Each scene shows the same named points in several views. A view is turned or mirrored, shifted and resized as a whole, has a little noise and may leave points out.
In the rows, zero is written as 128.

Scene 1
View 1
z629: [118 120 129 128 119  97 120 129  91 128 148 134 150 139 178 101 143 102
 100 126 104 125 132 113 135 140 148 114 121]
z183: [112  93 122 122 118 102 135 152  80 146 151 148 143 149 201 109 112  97
  87 125 119 129 134 121 132 134 154  91 105]
z900: [ 96 131 109 156 130 107  78 113 112  60  78 136 133  77  87 102 140 100
 157 100  44 103 114 125 132 190  97 136 132]
z372: [110 129 113 148 124  98 105 126 101  95 103 136 145  93 129 100 131 113
 135 118  62 113 123 114 147 160 122 130 138]
z905: [110 113 114 140 123  99 119 139  92 115 118 141 145 111 156 105 118 109
 118 121  81 119 126 117 144 150 134 115 126]
z172: [ 94 129 130 141 128 113  59  87 119  55 112 125 126 122  93  98 186  69
 142  92  80 108 116 137  97 199 102 128 103]
z527: [100 128 117 149 128 107  81 111 110  70  99 133 134  97 103 101 151  94
 144 103  63 109 118 126 124 182 107 131 124]
z760: [105 108 126 129 122 106 106 127  94 112 139 138 137 140 161 105 141  86
 106 113 106 121 127 127 119 157 136 105 104]
z360: [114 128 121 139 123  98 108 123  98 106 123 133 146 113 147  99 142 108
 122 121  79 118 125 115 140 152 133 127 132]
z550: [ 74 105  99 160 134 121  61 121 114  38  57 147 109  73  65 112 120  78
 167  80  44  97 108 150 110 216  74 115 104]
z576: [104 129 106 158 128 101  96 126 106  77  82 139 140  75 104 102 124 113
 151 110  43 105 118 116 148 173 108 134 141]
z308: [102 103 131 123 121 109 101 123  95 111 145 138 133 152 165 106 146  76
 102 109 117 122 129 134 108 160 135  98  92]
z16: [ 99 127 129 139 126 110  76 100 111  74 121 127 132 127 116  99 173  78
 131 100  86 112 119 132 107 181 116 124 108]
z558: [ 99 130 136 134 126 111  68  88 114  70 129 123 129 138 113  98 192  70
 130  98  94 114 119 134  97 186 114 126 102]
z59: [116 149 108 163 127  93 100 118 109  79  83 130 152  65 103  95 137 130
 154 122  31 107 119 102 164 165 114 153 163]
z517: [126 122 130 127 117  93 132 134  87 142 154 133 158 140 193  97 140 113
  94 136 105 129 133 105 146 127 160 118 131]
z528: [118 130 135 127 120  98 107 113  99 117 150 127 150 144 165  96 168  96
 106 122 104 124 130 114 126 148 145 122 119]
z238: [ 90  64 103 132 123 114 129 175  77 129 116 165 121 121 178 121  65  89
 102 108 102 120 126 142 129 154 128  73  89]
z485: [134 129 124 132 117  85 146 142  84 153 148 134 168 125 199  98 126 131
  96 147  92 129 136  94 167 114 164 125 150]
View 2
z372: [111 140 124 149 104 125 109 117  96 132 107 117  85 104 128  99  97 109
 116 134 160 138 137 160 125 115 140 139 140]
z760: [136 145 129 143 122 123 116 121 128 124 138 145 105 118 120 106  91 137
 115 132 134 120 138 131 148  98 132 127 129]
z172: [122 162 113 158 128 104  96 123  87 153 119 124 119 112 118  92  97 129
  82 156 189 118 108 169 133  52 116 101 126]
z528: [140 137 129 142 140 120 115 115 115 121 134 143 101 122 104 119  84 140
 106 135 142 125 139 118 130 112 138 132 123]
z900: [ 97 153 114 161  93 117  97 123  79 152  93 103  92  97 139  84 105  98
 106 144 188 137 121 195 125  87 130 125 145]
z360: [123 137 127 146 119 124 113 116 105 127 118 128  89 112 119 109  91 122
 114 132 151 133 139 142 127 117 140 139 134]
z550: [ 92 172 109 166  76 114  92 131  89 165  99 107 110  91 156  64 115  97
 105 149 189 126 107 218 153  45 113 104 149]
z517: [140 126 137 136 131 131 124 113 127 107 136 146  87 121 109 123  83 136
 125 122 122 132 155 106 131 142 150 150 127]
z558: [132 158 118 153 139 105  98 121  95 146 126 133 120 118 110 101  91 139
  84 153 178 116 114 150 135  60 120 105 123]
z308: [142 150 128 142 126 121 115 122 134 124 146 152 114 122 119 106  91 143
 114 133 131 113 135 126 157  87 128 121 126]
z576: [ 99 145 119 156  93 122 103 120  84 142  95 106  84  98 137  91 102  97
 114 137 175 141 130 183 123 105 136 135 145]
z485: [135 117 139 135 124 136 128 110 123 102 128 138  73 118 110 127  83 126
 133 117 118 140 164 106 120 166 158 164 132]
z527: [111 152 118 156 109 116 100 121  88 147 108 115  99 106 128  93 100 113
 100 145 178 131 121 174 129  82 127 121 136]
z59: [ 94 135 120 156 100 122 103 115  69 141  85  95  73  96 128  99  99  91
 110 139 185 151 134 180 103 125 144 145 144]
z183: [146 137 137 134 119 134 127 119 152 106 151 159 100 122 122 113  89 141
 136 118 102 118 154 108 160 122 141 139 131]
z905: [121 138 129 144 105 131 116 118 119 123 122 131  89 109 130 104  95 118
 127 127 136 132 145 145 139 120 141 141 139]
z629: [136 137 131 140 126 127 119 117 126 117 135 144  96 118 116 114  87 135
 120 128 130 126 145 121 138 119 142 139 129]
View 3
z629: [120 146 130 113 129 139 132 112 132 110 136 143 151 151 132 154 120 113
 111 115 119 132 125 121 145 120 135  92 136]
z905: [122 145 126 118 131 117 135 103 135 119 144 142 137 146 133 134 128 120
 115 109 123 129 126 128 135 121 138 106 138]
z550: [160 161 101 168 117  71 123 155 146 142 128 125 108 119 150 104 149 173
 151  97 112 108 116 143  89 129 138 125 126]
z576: [137 135 115 130 130  82 128 113 127 143 149 120 122 142 142 109 132 150
 133  95 116 116 124 133 117 132 147 113 137]
z172: [153 149 106 150 113 114 111 170 128 131 118 115 142 136 150 142 124 167
 148 104 101 111 117 125 115 134 141  89 126]
z528: [124 140 127 113 126 144 124 123 123 113 132 133 158 153 136 160 113 122
 118 114 112 127 124 117 146 125 138  82 135]
z16: [144 147 114 140 117 122 117 154 129 125 122 122 145 140 144 146 122 151
 138 107 106 117 119 124 123 131 138  90 129]
z183: [114 160 136 114 129 154 140 105 145  94 131 163 154 148 126 165 126  94
  99 124 126 141 125 123 149 109 126  98 135]
z760: [127 153 126 125 124 139 129 128 138 109 127 144 148 143 134 156 124 120
 118 117 117 130 123 123 138 119 132  95 132]
z238: [122 176 129 136 128 127 149 105 165  98 131 177 128 131 126 140 148  99
 101 123 136 141 125 139 126 102 121 128 134]
z485: [103 129 140  87 141 138 139  73 122 113 155 143 153 164 125 148 114  96
  97 112 124 138 132 118 161 120 141  93 145]
z517: [111 138 136  98 134 147 134  95 126 107 143 144 157 158 128 157 114 102
 103 116 120 136 128 119 156 120 138  89 140]
z308: [129 157 125 128 121 148 127 136 139 104 121 146 154 143 135 164 123 120
 118 119 116 130 120 122 138 119 130  90 131]
z558: [146 148 112 141 115 129 112 165 126 124 117 119 150 139 148 154 118 155
 142 108 102 115 117 121 123 133 139  84 126]
z372: [131 135 120 122 130 101 127 113 125 134 146 124 134 147 139 123 125 140
 127 100 115 120 124 127 128 129 144 103 136]
z527: [142 142 112 136 123  99 120 138 128 137 134 119 132 140 145 126 127 155
 138 100 110 114 121 129 117 133 143 102 131]
View 4
z59: [150 108 135 150 133 131 151 129 172 118 117 132 113 129  96 183 106 109
 127 105 147 140 111 135 146 133 155 120 117]
z517: [109 128 122 102 133 155 140 124 129 125 121 136 124 145  96 140 138 118
  83 103 150 155 130 128 112 140 130 145 173]
z372: [135 122 127 133 134 136 137 128 153 116 113 137 124 136 102 166 113 114
 116 105 144 140 115 126 131 128 142 130 130]
z629: [111 131 123 106 135 149 129 123 131 120 113 140 130 146 104 141 130 120
  94 108 143 148 123 121 114 133 128 140 157]
z183: [106 148 110  96 134 152 124 126 113 116 116 144 137 146 106 133 135 126
  79 102 147 145 130 117 100 126 118 154 168]
z527: [133 122 135 131 133 130 123 122 158 113 101 142 130 143 111 161 104 114
 134 119 131 134 104 120 136 125 142 117 110]
z238: [129 166  95 120 136 136 117 136 111 100 112 149 146 134 114 151 116 133
  87  92 149 125 124 107 100 101 118 165 143]
z360: [124 123 128 120 134 142 134 125 146 119 113 138 126 142 103 154 120 115
 108 109 143 145 118 125 126 133 138 132 142]
z308: [106 141 123  98 134 144 111 119 124 115 102 148 143 153 115 132 123 122
 103 119 131 142 116 111 110 124 122 135 145]
z550: [154 138 126 151 135 111 108 127 160  97  91 150 142 136 123 175  82 119
 153 120 124 114  92 106 140 101 142 115  75]
z900: [144 121 133 145 133 123 126 126 165 110 103 141 128 136 110 173  97 113
 141 115 133 130 101 121 143 120 147 116  99]
z16: [117 125 138 113 132 135 112 116 149 116  95 147 136 153 115 144 111 115
 131 128 123 138 102 116 130 129 134 113 118]
z905: [128 134 119 123 135 140 134 128 138 115 115 139 128 137 103 157 120 119
 101 102 147 140 120 123 119 126 133 142 143]
z576: [147 122 128 146 134 128 137 130 162 112 111 137 123 131 105 176 103 114
 128 106 142 133 110 125 138 122 148 125 112]
z760: [111 137 123 104 133 144 118 121 130 115 107 144 137 149 110 139 123 121
 102 113 136 142 117 115 113 127 125 136 145]
z528: [105 123 132  99 132 150 127 118 136 123 109 140 129 153 105 137 131 116
 102 117 137 152 119 124 119 141 130 128 155]
z485: [113 125 119 108 134 159 152 128 131 127 130 131 117 138  90 147 142 117
  73  94 159 158 137 134 112 144 132 151 181]
z558: [110 122 143 106 132 136 107 112 150 118  91 148 138 159 117 138 112 114
 136 135 117 141  99 113 130 131 133 107 116]
View 5
z576: [ 92 123 124  70 134 101  95 132 116 129  51 133 154 176 111 158 117 161
 136 108  76 134 124 141 205 104 116 128 109]
z527: [ 92 124 126  96 134 102  96 139 135 142  61 120 135 169 115 158 133 153
 145  92  83 120 131 157 201 107 104 136 122]
z183: [118 138 105 123 107 129 158 163 131  78  75 132  80 140 113 147 131 138
 135 109 150 105 142  96 102  97 103 122  91]
z485: [162 126 112  86 101 126 154 157 102  75  44 166 120 156  90 127 125 155
 126 111 139 129 132 110 102  86 112 132  80]
z360: [123 126 120  94 119 114 123 148 123 112  54 139 124 162 105 145 131 152
 137  99 110 122 132 137 155  97 107 136 103]
z517: [150 129 113 106 104 126 152 159 118  87  56 152 105 151  98 133 134 146
 134 102 141 117 137 117 105  89 103 137  92]
z238: [ 59 145 100 108 121 123 143 151 128  74  86 116  86 144 133 174 110 141
 128 129 132 111 135  66 140 107 118  98  87]
z900: [ 81 123 127  79 140  97  84 131 127 146  57 122 151 176 115 164 124 159
 142 100  68 128 126 156 222 109 112 132 120]
z372: [110 124 121  80 125 108 111 140 117 118  52 138 140 169 107 151 123 158
 136 105  94 129 128 137 177 101 113 131 104]
z558: [109 127 128 135 128 108 106 152 160 153  74 111 104 155 115 151 159 138
 157  73 101  99 143 180 175 108  86 148 136]
z16: [103 128 125 121 129 108 107 149 149 142  70 116 111 158 116 153 147 142
 151  84 100 105 140 163 177 106  94 141 127]
z905: [109 131 114  93 119 116 128 147 120 100  59 138 120 158 110 150 123 153
 133 111 114 123 131 116 151  98 112 124  97]
z59: [118 115 128  55 130 100  93 131 103 130  36 148 172 184  98 148 118 169
 134 105  71 144 119 152 204  98 118 136 104]
z629: [128 131 114 112 111 122 141 156 128  99  64 138 103 151 105 142 134 144
 138 101 131 113 137 124 126  97 101 132 100]
z308: [104 137 114 134 117 121 136 159 149 112  81 118  83 143 119 152 143 134
 145  94 131  99 144 128 136 103  95 131 111]
z172: [ 88 127 131 124 136 101  90 145 159 165  74 104 117 162 119 160 152 141
 158  77  84 104 139 182 203 112  90 144 141]

In a view up to two points have been moved. Name them for each view, in the order of its rows, or write none.
view 1: z629, z183
view 2: z900
view 3: z308, z372
view 4: z485
view 5: z558, z16

Scene 2
View 1
z462: [128 138 116 143 161 143 143 117 127 133 129 137 125 150 132 119 144  98
 139 139 112 156 124 154 133 145 133 103 111]
z128: [146 136 106 129 150 135 162 120  95 141 139 131 128 169 106 146 114 102
 134 103 128 163 123 141 156 158 140 126 106]
z53: [120 155 119 130 149 131 147 125 114 123 123 133 144 145 139 108 130 112
 143 125 141 171 133 155 120 149 155  96 117]
z240: [124 156  84 103 163 125 122 155 112 127 114 192 152 150 170  85 118  62
 150 154 129 177 116 146 140 153 159 114 112]
z581: [116 159 107 119 158 130 130 138 122 121 114 160 148 141 161  90 133  91
 148 147 134 172 127 156 120 147 158  96 116]
z32: [133 158 113 119 139 123 158 129  88 128 127 128 149 157 124 124 105 117
 141 100 156 178 134 147 136 158 164 112 114]
z579: [125 147 133 146 144 137 160 108 112 127 132 105 132 149 116 129 134 131
 137 110 139 163 137 157 120 148 145  96 116]
z935: [128 137 143 162 146 145 167  93 122 130 138  88 120 149 101 141 147 141
 134 108 128 152 138 160 121 143 133  93 115]
z379: [118 150 125 142 155 139 141 118 130 124 122 131 134 141 141 105 148 110
 143 140 126 162 131 160 115 143 144  90 116]
z714: [131 138 125 147 153 141 158 108 116 133 133 116 123 154 114 133 138 117
 135 117 123 156 130 154 131 147 135 104 111]
z33: [133 156 117 124 139 126 162 124  91 129 129 121 145 157 120 128 109 122
 140  98 155 176 135 149 134 157 160 110 114]
z341: [126 147 129 142 147 137 157 111 113 128 130 114 132 151 120 126 134 124
 138 114 137 164 135 156 124 148 146  97 115]
z651: [123 162 119 122 141 125 150 128 101 122 122 130 151 147 136 109 117 118
 144 114 155 178 136 154 121 153 165  99 117]
z672: [134 144  94 117 160 132 137 139 108 134 124 166 138 157 143 111 120  77
 142 137 123 168 117 145 147 154 147 120 108]
z681: [127 136 120 147 162 146 145 112 131 133 129 131 122 150 129 121 149 102
 138 138 109 154 124 155 131 142 130 100 112]
z675: [134 144  86 111 163 132 132 146 109 134 122 179 141 157 151 106 118  66
 144 144 119 169 114 144 151 155 146 122 108]
z460: [116 150 126 142 157 140 140 118 131 124 122 131 135 140 142 104 148 110
 143 141 126 162 132 160 114 142 144  88 117]
z228: [128 165 102 107 141 118 147 144  87 123 120 149 159 153 143 107 100 104
 146 111 161 185 132 146 133 159 172 112 115]
View 2
z714: [132 139 110 119 116 131 142 131 122 115 144 144 119 129 114 127 121 124
 131 111 132 118 144 103 124 127  90 138 117]
z579: [130 137 116 120 116 133 138 138 119 115 148 147 118 125 119 127 123 105
 138 111 118 113 136 102 117 123 106 129 116]
z128: [129 164 111 115 116 129 151 128 118 116 152 146 127 149 100 137 126 154
 130 118 131 124 130 109 134 103  87 128 135]
z581: [124 152 114 114 115  99 140 126 104 113 123 135 143 145 131 106  99 115
 114 139 147 129 138 144 141 131 140 136  95]
z672: [124 170 107 111 116 104 150 120 108 115 132 136 142 159 112 119 106 155
 109 137 154 137 136 139 150 115 113 137 114]
z462: [130 140 106 116 115 119 142 124 119 117 134 137 126 133 118 117 109 130
 118 121 150 126 150 117 133 137  96 146 106]
z651: [125 156 122 118 116 115 141 138 107 112 141 146 134 142 125 121 116 106
 133 129 117 119 122 126 128 111 137 120 114]
z460: [130 132 111 118 114 115 136 128 116 115 129 137 126 126 128 109 106 106
 120 122 144 122 150 121 128 145 114 144  96]
z53: [126 147 117 118 116 115 139 133 111 114 135 142 131 137 125 117 111 108
 127 127 129 121 133 124 129 124 126 129 107]
z228: [119 175 123 115 117 106 146 135  99 112 140 145 144 158 120 123 112 122
 128 139 120 125 112 137 138  97 146 113 120]
z32: [125 166 122 117 118 120 145 138 108 113 148 148 133 150 115 131 122 122
 136 126 113 120 117 119 129  97 126 114 128]
z33: [125 161 121 118 117 125 145 139 110 114 150 149 129 144 115 132 124 120
 138 122 111 118 119 114 126 100 120 114 129]
z341: [130 140 115 120 116 128 140 135 118 114 144 145 121 129 119 125 120 111
 134 115 123 116 137 107 121 123 105 131 116]
z675: [124 170 105 110 116  99 150 116 107 117 127 133 146 162 113 115 102 159
 104 140 162 140 140 144 153 120 113 142 110]
z935: [136 123 112 123 115 143 138 139 128 116 151 148 106 113 116 130 129 106
 142 100 119 109 146  86 109 133  83 135 117]
z681: [133 136 104 116 115 121 142 123 121 118 133 136 123 130 118 116 109 131
 117 118 154 126 155 116 133 141  90 149 104]
z379: [130 133 111 118 115 115 136 130 115 114 130 138 127 128 128 111 107 106
 122 123 141 122 146 121 128 141 117 141  98]
z240: [120 174 110 109 116  87 147 117  98 114 118 130 155 166 123 107  93 143
 101 150 160 142 133 160 159 120 142 137 100]
View 3
z672: [128 144 110 121 124 145 132 133 139 123 108 140 137 123 119 151 119 112
 123 136 114 100 102 135 133 131 131 143 162]
z240: [117 148 121 129 114 133 142 124 135 129  99 147 141 109 128 143 111 105
 112 123  97  94 100 145 133 106 132 142 175]
z714: [130 132 112 120 143 154 138 146 145 118 115 131 144 146 120 145 125 130
 141 157 145 119 122 121 130 170 118 153 132]
z579: [122 138 120 129 145 142 146 151 151 122 109 127 142 152 124 137 125 131
 140 159 147 127 131 118 133 167 111 150 120]
z935: [128 125 116 124 153 154 144 151 151 117 116 126 147 158 124 139 127 140
 150 167 160 131 135 115 129 189 109 158 115]
z33: [124 164 115 128 138 133 139 156 154 127 103 124 126 151 112 142 128 118
 128 154 138 119 122 115 142 145 114 135 122]
z581: [111 138 130 136 124 132 153 130 141 129  98 143 151 121 137 133 112 116
 122 133 113 109 118 138 132 126 121 151 157]
z32: [122 167 117 129 135 130 139 155 152 128 101 125 124 147 112 142 127 115
 124 150 132 116 120 115 143 138 116 133 126]
z460: [116 120 128 131 136 145 152 133 142 122 108 140 158 132 139 133 114 129
 136 146 132 118 126 134 126 156 117 162 146]
z379: [116 124 128 132 136 143 153 135 144 123 107 138 156 133 138 133 115 128
 134 146 132 118 127 132 128 154 117 160 143]
z53: [117 142 126 133 134 135 149 142 147 126 103 134 144 137 129 134 119 122
 129 146 130 118 125 127 134 143 115 149 136]
z681: [128 118 114 121 137 158 140 134 140 117 116 139 154 134 129 145 119 131
 142 149 136 114 118 132 125 166 123 160 148]
z651: [115 158 127 137 134 127 149 149 151 129  98 130 135 143 124 133 122 118
 124 147 130 119 127 122 140 135 113 140 129]
z675: [129 142 108 118 120 148 131 128 136 122 109 144 138 116 119 152 117 110
 121 131 107  94  96 139 131 126 135 143 172]
z341: [123 138 119 127 142 144 145 148 149 122 109 129 143 149 124 138 124 128
 138 156 143 123 128 120 133 164 113 150 127]
z128: [140 153  97 112 138 154 121 151 147 118 115 129 124 146 102 159 131 120
 135 155 137 110 107 117 136 157 126 137 137]
z228: [117 173 122 134 127 122 143 149 150 132  94 129 126 137 115 139 122 107
 114 140 118 110 116 123 144 118 118 130 137]
View 4
z462: [145 114 111  93 128 104 141 122 152 155 129 113 118 167 136 121 139 153
 113 136 160 132 110 161 121 109 146 116 146]
z579: [129 107 136 107 138 103 125  87 182 153 114 100 109 110 158 115 100 139
  98 111 157 116 103 159 112 122 154 135 140]
z341: [128 108 134 104 136 107 130  92 177 150 117 106 110 122 152 115 109 140
  99 115 157 120 106 160 114 122 152 132 146]
z240: [133  85 121  84 120 182 177 138 157  98 156 148 150 209  88 126 203 144
 103 121 142 165 151 141 109 118 157 107 191]
z651: [117  87 148 105 135 150 142  85 193 119 127 120 127 125 135 115 131 129
  89  93 147 132 128 146 100 130 163 131 169]
z53: [128  92 130 104 136 135 136  99 181 135 129 113 126 142 140 116 136 145
  95 103 149 133 124 148 102 118 159 119 162]
z675: [139 107 120  76 113 150 180 138 145 112 143 149 135 199  89 125 182 136
 114 148 154 152 132 156 131 121 147 120 172]
z128: [127 129 150  82 112 112 170  98 162 123 113 138 104 127 112 119 117 107
 110 157 160 122 100 173 148 139 144 159 146]
z33: [113 103 159 100 128 138 152  76 190 116 115 125 115 105 130 114 112 113
  92 112 150 123 115 157 117 142 158 152 160]
z32: [112  98 158  99 129 145 154  77 192 113 119 127 119 109 127 114 118 114
  89 106 148 126 121 154 113 141 159 148 164]
z681: [147 116 106  95 130  95 135 124 152 163 126 107 115 165 142 120 133 159
 115 139 162 129 107 163 121 104 145 116 141]
z672: [135 106 127  82 117 146 173 127 154 114 138 142 130 182  98 124 168 133
 110 143 152 148 128 156 127 124 150 127 170]
z379: [140  97 111 105 140 115 125 114 169 156 133 101 125 160 151 117 139 165
 101 107 154 133 119 149 101 104 154 107 154]
z460: [143  97 106 104 140 112 124 119 165 160 134 100 125 164 152 120 141 168
 104 109 155 134 118 151 100 101 155 103 151]
z581: [134  81 118 100 135 156 144 122 171 126 146 121 143 182 125 121 172 158
  97  99 145 151 141 139  95 110 161 102 176]
z935: [135 122 127 108 140  71 113  87 174 178 104  89  96 102 174 113  79 145
 106 124 165 104  87 169 119 116 147 136 123]
z228: [111  85 159  97 126 177 165  87 193  93 132 141 134 133 108 117 149 114
  86  99 141 142 138 144 107 142 163 138 182]
View 5
z579: [150 138 149 107 103 130 159  88 129 129  84 127 168 134 134 125 152 168
 133  68  94 133 123 134 109 154  81 139 113]
z681: [145 112 143 131  93 116 138  96 165 133 115 141 168 156 131 146 158 132
  98  54 105 146  96 136 142 129 122 150  97]
z651: [132 118 150 113 144 121 136 111 110 102  88 145 159 116 120 118 165 170
 130 115 120 152 146 131 134 151  80 120 133]
z462: [142 108 143 133 100 112 136 100 163 126 119 145 169 154 129 143 159 129
  99  63 112 147 102 134 145 129 122 146 104]
z714: [148 125 146 124  97 121 151  89 154 131 110 132 173 145 138 133 150 139
 122  56 100 131 109 134 118 145 103 145 116]
z460: [143 108 142 118 103 122 132 110 144 128  90 146 156 147 121 148 170 159
  89  75 108 168 107 136 156 124 112 147  80]
z240: [111  64 143 154 166  85  91 140 148  77 140 181 155 132 100 140 181 116
  83 139 164 178 136 129 200 114 137 115 140]
z581: [125  87 144 128 140 108 111 128 132  99 102 165 149 131 105 143 180 153
  86 119 136 180 128 133 182 119 116 127 107]
z53: [136 113 148 116 127 119 134 110 125 111  92 146 158 128 119 132 166 162
 112  98 115 157 131 132 143 139  96 130 114]
z935: [162 150 148 103  75 138 174  74 141 151  82 115 174 145 146 129 144 165
 134  34  73 122 104 136  91 157  82 153  97]
z32: [132 122 153 119 149 116 142 102 114  97 106 139 171 113 127 108 153 152
 150 113 120 130 154 128 116 163  79 113 162]
z341: [147 131 148 112 107 128 152  94 134 127  92 130 168 135 134 127 154 159
 129  72  98 135 121 134 116 151  88 140 114]
z675: [117  76 143 161 144  88 104 120 168  91 156 169 169 144 116 139 166  95
  97 104 151 153 122 130 175 120 141 125 148]
z228: [120 105 151 126 168 107 122 119 110  79 109 155 161 106 115 111 164 150
 137 138 140 148 162 125 144 152  88 105 164]
z672: [123  86 145 152 141  95 113 116 160  94 146 161 169 139 119 133 161 107
 108 103 142 149 127 131 164 129 128 124 148]
View 6
z460: [ 89 144 123 105 150 153 139 104 132 124 116 147 172 115 148 130 120 142
 164  92 174 160 139 156 123 117 158 100 151]
z681: [ 82 134 112 110 136 137 133 111 105 137 126 144 165 116 148 144 125 129
 164 112 156 158 117 154 124 105 166  99 143]
z53: [107 156 132 110 169 137 134 105 143 130 113 131 151 111 145 116 146 142
 144  94 180 139 123 145 110 138 152 118 152]
z935: [ 66 152 117 123 148 111 127  65 131 186 131 131 150  99 195 136 141 156
 134 146 139 142 148 142 131  99 163  75 130]
z714: [ 83 144 116 119 146 118 127  94 116 162 129 130 147 109 165 138 146 138
 144 131 149 141 118 143 120 112 164  97 137]
z128: [104 144 113 124 149  97 118 117  95 167 136 113 120 115 145 139 178 118
 134 140 145 123  70 134 103 128 167 126 135]
z581: [119 149 130 100 166 161 142 131 139  95 105 141 164 121 116 115 134 131
 164  65 198 151 114 153 104 146 151 132 164]
z240: [141 139 127  96 162 161 140 166 115  74 107 139 154 134  80 118 147 107
 172  55 205 146  70 152  90 161 153 161 168]
z228: [138 167 140 112 188 127 128 124 149 125 109 113 123 113 123 101 182 134
 128  88 194 115  87 134  86 170 145 151 158]
z675: [124 130 113 102 146 142 132 160  89 101 121 135 147 133  94 135 149 101
 170  84 179 147  59 151  96 142 163 150 156]
z33: [115 166 133 122 177 110 123  99 141 161 120 111 120 105 155 113 182 142
 120 121 168 115 102 130  99 149 152 127 144]
z379: [ 92 147 124 105 154 150 138 103 136 126 116 144 170 114 148 126 124 143
 160  94 175 156 137 154 120 121 157 102 151]
z462: [ 90 134 112 110 140 138 131 116 104 134 125 142 161 118 141 141 130 126
 163 108 159 156 111 152 119 113 166 106 145]
z651: [117 166 139 113 181 131 131 102 156 138 111 121 135 108 146 107 165 146
 130  96 185 125 118 136 100 152 148 128 153]
z579: [ 88 159 126 120 162 119 128  80 141 166 123 126 143 101 176 124 152 152
 131 125 158 135 135 140 120 121 156  96 139]
z672: [121 137 118 106 151 137 131 146 101 113 120 130 144 126 106 134 154 108
 162  91 177 142  71 147  99 141 161 142 155]

In a view up to two points have been moved. Name them for each view, in the order of its rows, or write none.
view 1: z675, z460
view 2: z672, z681
view 3: none
view 4: z32
view 5: z714
view 6: none
